Points, in no order, along strands that fork and pass close to each other.
Points whose rows are less than 83.5 apart are linked; no others are.
(729): [  4 -13   4 -29 -13 -11   9   0   5 -54 -12  32 -28   5  28   3  43 -10
   3 -15 -44  45  52   7  22]
(412): [-19 -19 -27 -14  20   5  12 -33   0  39 -19  11   8  -7  -4 -21  -8  -2
  21  -7  87 -24 -42 -29  -1]
(93): [ 21   8  31 -37  -4  33 -16  17  -8  27  19  14  44   1 -24 -14   9 -25
  24  39  45 -25 -17 -10  31]
(770): [ -3  43 -13  -5   8 -44   6 -16  53 -20  35 -11  37 -35  19 -13 -14  14
  18 -15  23 -13  -4 -33   1]
(195): [-18   2  -8  28  20 -37  10  -8   0  17  -2 -11  -8  19 -14   7 -18  -7
 -22 -20 -24   7 -25  20  -5]
(551): [  6  -1  -5  32  -2 -18  -8   9 -28  16  -3  -3 -25  22 -20  12 -14   1
 -28 -13 -37   6 -48  19 -18]
(134): [-26   2 -34  -5  16 -45  28 -33   1  -6  -9 -27 -18  25   3  12  -1   5
 -23 -36  15  14 -65 -31   2]
(312): [-31   5 -12 -32  -8  19   8 -19 -29  -1 -11  -6  -8   0   9  30  -5  -6
   1  13  45  -5 -35 -23 -23]
(938): [-21 -17 -13  -7  -3  46 -26 -11 -23  -1 -14  50 -19 -24  15  -1   9  17
  18  12 -14  -9  28  41 -19]
(453): [  8  47  -7 -17 -23  19 -11   8  10 -16  52  -6   8 -22  18   9 -22  14
  13   6  17 -13 -21 -15 -21]
(118): [ 23  11 -10  47 -18 -51  10  20  -3 -13  27 -84  -9  19 -13  17 -37  34
 -37 -31   0  12  26 -28  18]
(865): [-13 -13 -19 -46 -29  22   8 -13 -22 -61 -12   4 -53  -5  46  24  19  14
  -2  -6   0  44  13 -35  -2]
(369): [-32 -32  -8   4  44  -7   4 -42  27  16 -42  23  -5 -23   5 -12   5  -6
   3 -28   7 -31  22  43 -19]
(51): [-34 -44  -5   3  -5 -31   5 -43  -2 -61  -9 -30 -65   2  18 -14 -22  35
 -16 -15   5  -5  49  -7  13]
(116): [ -1 -18   3  19  13 -76 -14  -6  13 -58  17 -17 -32  21 -12  -5   0  19
 -23 -44 -31  16  23  -1  12]
(780): [ -8   8 -13  -8  31 -13  15 -22  22  44 -23   8  25 -26  21 -28  -5   5
  21 -22  68 -32 -35 -29  -7]
(262): [  1 -45  -3 -11  -7  37 -21  14 -13 -21   2  66   0  -6  -6 -13  28 -22
  46  33  -9  23  28  15  25]
(747): [-18 -14   9  15 -25  29  -5  39 -27  11 -19  -2 -38 -24   1  15  11   9
 -40   1 -55 -20  17  52   2]
(183): [-11  44 -18  -1   0  20   8  34   5  22 -14 -56 -11 -18   5  30  -6  14
 -42  -2  16 -36   2   6 -26]
(672): [-25  18  29  -3  -5  36  13  29 -39  26 -14 -23  -5  -2 -18  20  -6   2
 -31  35   8  -7 -13  21 -24]
(563): [-21 -13 -23   8 -12  10  -4   6 -26 -22  16 -27 -19  -3  -5   6 -25  16
  -5  12  17   3  13 -24   9]
(533): [-27  -3  22 -27 -16  75 -15  12 -42   6 -14  17 -14 -26  12  22   7   0
 -12  37  16 -18  16  18 -21]
(749): [ -1   2  -5  13 -34  13  34  16  -7 -10  -9 -51 -17  -8  12  34   2  16
 -43 -10   8  -6  24 -33   7]
(255): [  7  20  60 -44   2  14  -4  23   6  16  -6  27  27  11 -13   9  39 -56
   7  43  -7   8 -25 -10   8]
(650): [ 15  15  16  15 -33 -23  -7  53   7 -15   8 -28 -18  -9   4  29  23 -13
 -41 -25 -46  12  19  14  10]
(889): [ 37  -1  26  14  18  33   4   7  14  51 -21  54  34  14   4  -9  31  -3
  26  25 -17 -24  -4  43 -18]
(397): [  7  -2  29 -10  29  29 -16  10 -27  55 -17   5  33  23 -52 -26 -16 -13
  33  46  50 -22 -29   4  -9]
(161): [  3 -23 -24 -13  31  16 -11 -54 -14  50 -23  29  12  -8  -2 -31 -16  13
  42 -29  67 -40 -20  -6 -13]
(857): [-28 -32 -14  26  41   4   2 -45  -1  40 -45  24 -14   0   2 -23  -1  24
  11  -5  -1 -37  29  39 -48]
(389): [ 13  -9   2  47 -19 -20  -5  46 -11  -7   8 -70 -19  -7 -18  12 -32  26
 -44 -14 -17  -9  27 -15  12]
(949): [  4  -1  -6  44  23 -11   3  22  35  36   0  12  39   3 -44 -21  -9 -29
  13  22 -21   1  24  42  11]
(609): [ -1  10  -4  -1   7 -23   7   9  38 -27  -1  -1  -3 -16  15   6  32 -11
 -14 -33 -33   7  15  19   1]
(73): [ 12  54 -11  -9  -6  26 -12  19   9   9  13 -44   8 -43  19  22 -11  23
 -16 -14  26 -31  17   2 -25]
(257): [  6  32 -14   4  11 -33 -10  -3  56 -27  30  -2  20 -23   6 -24 -13  14
  10 -18 -21   0   2  -3  -4]
(1037): [ -1  43 -25  13  23 -54   4 -30  31   3  10 -17  -6   7   8  -8 -22   7
 -13 -42 -28   6 -58 -13 -25]
(463): [  5   6  41 -53  -9  25  14   2   0  25  -5  27  29  -8  13  14  47 -40
  16  23  36  -6 -26 -22  18]
(125): [-19 -13  -8  19  23   5   4  18  21  21 -15  -5  17 -16 -18  -5  -6  -2
  -4   1  24 -25  30  17  11]
(298): [-34 -10  38 -24  -7  53  -5   8 -57  24 -18  -5  -9  -2 -21  17  -3 -13
 -23  55  14  -9   9   8 -10]
(797): [-26 -48 -30  -1  20 -42  27 -53  -2 -34 -19 -34 -34  17  18 -14 -13  19
   0 -27  31  19  29 -46   8]
(63): [-30 -30 -12  22  27  37 -23 -30 -13   5 -22  24 -22 -30   6 -25 -13  32
  17   6   8 -25  38  37 -35]
(771): [ 47   1  27 -52 -13  28   0  14  -5  24  21  -1  53  -8 -28 -15   9  -8
  34  18  69 -40   5 -22  53]
(753): [ 24 -30   6 -23 -19  15  -7  23  12 -28   9  56  18   6   4 -28  23 -26
  47  27   7  24  19 -11  49]
(309): [-46 -62 -12  -4  13 -24  19 -53  -5 -30 -35 -35 -52  -8  20 -11 -18  32
 -25 -18  32 -14  42 -19  -4]
(83): [-16 -25  -1  41  20  -9   2  27   4  13  -7  -4  15  -7 -40 -22  -5 -13
 -10  18 -17  -9  43  35  29]
(28): [ 41   7  40   3  17  17  11 -15   1  56 -18  56  60  38  -9 -19  25  -4
  38  27   2 -28 -28  17 -18]
(321): [-11  24  22  11   5  -9  20  10  -9  30   0 -35  11  32 -31  24   0 -32
 -31  21  10   2 -49  -7 -17]
(884): [ 34 -34  -1 -36  -4  34 -34   0 -25  23  11  43  16   0 -23 -42 -13  -8
  67  24  44 -29 -17  -3  21]
(460): [ 16  -2   8  40  29   4  10 -18  34  21 -31  49  15  24  17  -7  37   0
  -4  -7 -55  -3 -10  44 -25]
(326): [  2  14   7  29 -23   1  -9  62 -13  -6   4 -44 -14 -21 -19  27 -11   2
 -45 -16 -39  -9   4   8   3]
(868): [ 18  28 -18  -1 -15  13 -44  14  -3 -20  35   6   5  -6  12  -2 -23  17
  17  13 -20  12 -16   2 -28]
(574): [ 27   4   9 -21 -24 -12  -2  26  26 -25  17  34  31   5  -5 -15  19 -27
  27  15   1  36  -2  -9  44]
(552): [-10 -34 -25   5 -13   6  -9 -23 -25 -51  12 -28 -40  -9  11 -14 -16  34
  -6  -1   0  11  50 -22  -4]
(1043): [  0   5 -34 -11  -1 -33  27 -55  16 -28  28 -51  -7  -9  36  -1 -15  28
  25 -21  55  30   3 -69   4]
(520): [ 32  27  -2  24  -2  -8 -11  -6  24   6 -10  32   6  11  21   5  25 -12
  -2 -13 -71   8 -16  38 -27]
(1041): [ 14  18  -9  37  -1 -19 -14 -11  -3   3  -3   9 -21  19   8   7   2   6
 -11 -22 -71   8 -33  26 -38]
(366): [ 21  64  -5 -24 -24  31   4  23  18  -9  50 -34  30 -41  30  17 -12  19
   6  -9  22 -19   1 -28 -11]
(937): [ 25   7  27 -42  -4  -5  12   7   8  21   1  31  33  -1   6 -12  32 -34
  34  25  38  -2 -45 -38  59]
(846): [ 19  46  16  11 -19 -18  15  46  28 -17  20 -17  18   5  -3  22  21 -25
 -25 -35 -36  18   4   7  22]
(996): [  3  -5  26 -15   9  26 -18  29  -5  32  -6  20  31  17 -32  -8  -7 -27
  24  48  28 -11 -11 -10  -2]
(128): [-19  19  11 -23   2   7   2  -3 -12   9  13 -21   1  16   3  20  -2 -18
 -18   7  27   2 -49 -23 -31]
(975): [-11 -31 -19 -17 -21   6   1 -34 -25 -43  -6 -13 -59   8  37  14  -4  35
  -4  -8  -8  37  36 -38   7]
(374): [ 21 -23 -10  28  28  29   2  -7  -3  24 -31  49  19  15   0 -13  24  12
  16  22 -28  -7   4  50 -32]
(480): [  0  30 -17  -8  19  -7   1 -44  22  28  -9  15  22 -23  21 -12 -18  19
  10 -25  41 -22 -23  -9 -37]
(85): [ -2 -42  -4  -3 -21  -2  23 -13 -11 -44 -22  29 -30  10  16 -12  20 -15
  12   2 -28  66  75  -4  48]
(635): [ 18   2  25 -16  17  32   7 -19 -21  63 -31  30  36  21 -15 -12   6  -2
  40  36  37 -24 -34  12 -26]
(173): [  2  -8   2 -20  -9 -10  10  13  26 -38  -5  32   7 -18  11  14  52 -31
   2 -22 -37  33  33  32  30]
(176): [ 16  34  -3  21  11 -24 -17  21  58 -19  31  -4  19 -16 -16 -25 -21   2
   9 -21 -50  -7  23  26 -13]
(133): [  6  14  24  -6 -20  22 -12  24 -28  -6   1  10 -13  20 -14  33   7 -24
 -20  21 -47  17 -21  16  -9]
(976): [-14  -5  34  14 -19  35 -25  28 -59  -1  15  23 -21  12 -29  12  -8 -17
 -20  35 -69  15 -12  46  -1]
(71): [ 23 -19 -20 -10  10  17 -29 -27  -4  41  -5  40  23 -12 -17 -51 -20  11
  60   0  51 -34 -28  -6   4]
(783): [ -7  -9  -3  14   9 -45  -1   3  25 -34   9 -28 -13  -3  -7  -1  -4  -7
 -32 -41 -39   9  20   9   7]
(136): [ 11  -6  -2 -12 -30   9  25  -5  -2 -30  -7 -43 -37 -10  49  45  -3  12
 -20 -18   3  14  38 -31  -1]
(425): [ -6 -20 -21  40   7 -54 -21  -2 -23 -37  35 -35 -35  23 -22  -7 -14  32
 -23 -35 -27  14   4 -19  22]
(98): [-11 -15  -7  37  34 -15  33 -28 -15  55 -32  12   6  45 -25  -2  -6 -16
  -5   6  -8  -2 -46  18 -27]
(406): [-11  37  26 -12 -19  24  10  35 -21  31 -10 -66 -11  -3  -7  43  -6   0
 -53  10  11 -22 -28  -4 -23]
(69): [-15   2  12 -37 -19  56 -13   1 -26 -15 -17  47 -13 -20  25  27  18  -8
  22  21  -5   3   2  19 -14]
(894): [ 44 -23   2 -31 -14  24 -22   0  -7  13  23  21  37  -6 -30 -34  -7   8
  67   1  57 -39  10 -11  59]
(562): [-14 -45 -11   6   6  31 -25 -11  -2   6 -13  61   3 -17  -7 -17  15 -17
  33  17  -7   2  30  21  -2]
(776): [  1  16 -40   4   9 -58 -14 -24  -6  -6  12 -26 -22  21   4   6 -18  17
 -25 -40 -12  23 -65 -32 -18]
(377): [-20   0 -20  -1  -1  25 -15  17 -10  -2  12  -7  10 -15  -5  -9 -21  14
   7  11  29 -15  29   4  -6]
(75): [  4  25  31  22  19 -22  29 -13  -7  52 -17  -5  26  47 -29  10   0 -15
 -25  21 -12  -6 -59  16 -26]
(648): [ 27  15  41 -42 -18  -6  20  26  13  -8  21  34  32   2   4 -12  29 -38
  33  43  14  31 -18 -48  51]
(237): [  9  24 -13   6  31 -29  -1 -41  25  12  -3   7  12  -2  31 -17 -10  19
  -3 -31  -8 -12 -29  11 -37]
(632): [ 15  17   1  26   4 -20  10  36  39  13  19  13  51   6 -30 -26   1 -31
  12  12  -9   3   1  13  36]
(692): [-20 -20 -22  49  45 -43   5 -32  12  32 -27  12  -6  36 -17 -18  -4  -3
 -12 -13 -20  11 -22  31  -8]
(661): [-28   0  -3 -33 -21  42  16   5 -36 -12  -6 -34 -24 -11  31  38   5   7
 -26   7  29  -7 -20 -28 -16]
(984): [ 21  12 -19   3  -7 -51  28 -29  20 -31  36 -50  15  14  17   8 -22  15
  25  -5  33  43  -2 -69  31]
(187): [-19 -22   2  25 -15  21 -28  24 -32  -9   2  19 -29  -4 -10  -5   5   1
 -18   7 -71  11   6  50   8]
(659): [-22 -22 -27 -16  10 -39  17 -52  16 -38   8 -37 -31  -7  51   2 -18  32
   6 -30  49  15  12 -47  -2]
(1017): [ -5   3  -1 -31 -41  42   9  13 -24 -34  -2 -22 -34 -14  49  51  11  14
 -22   0   9  22  24 -33   0]
(920): [ 18  31   9  17  -7 -27  28  41  56  -3  15  -8  39  -8 -24  -1  14 -40
 -17  -9 -13   8  11  13  27]
(215): [ -3 -35 -10   4 -15 -34  12 -13 -15 -50   5  27 -22  36  -1 -11  10  -9
   4   3 -37  70  47  -7  46]
(699): [ 20  27  -8  16 -13  -2 -45  22  24 -13  31 -12  -6 -18  -6  -3 -30  17
   0  -5 -47 -19   9  27 -35]
(8): [ -2  11  34 -17  -2  21   2  15   8   8   0  27  15   9  -8  23  19 -29
  -2  29 -10  18 -24  13   8]
(911): [  9   2   3  58 -14 -59 -19  15   3 -35  42 -51 -15  19 -29  -7 -37  13
 -35 -37 -29  10  35 -14  27]

A fork is a point with three links. Follow the links from the first point to the second and name the forks in between, in order.
(533), (255): (938)
(309), (321): (552), (1017)
(889), (975): (1017)
(692), (949): (1017), (552)
(975), (389): (552)

Follow the links from the first point to the second, and from the first to the third. Name the last point that the two ways share.
(984), (1017), (920): (552)
(911), (659), (128): (552)
(406), (8), (369): (938)
(868), (857), (255): (938)
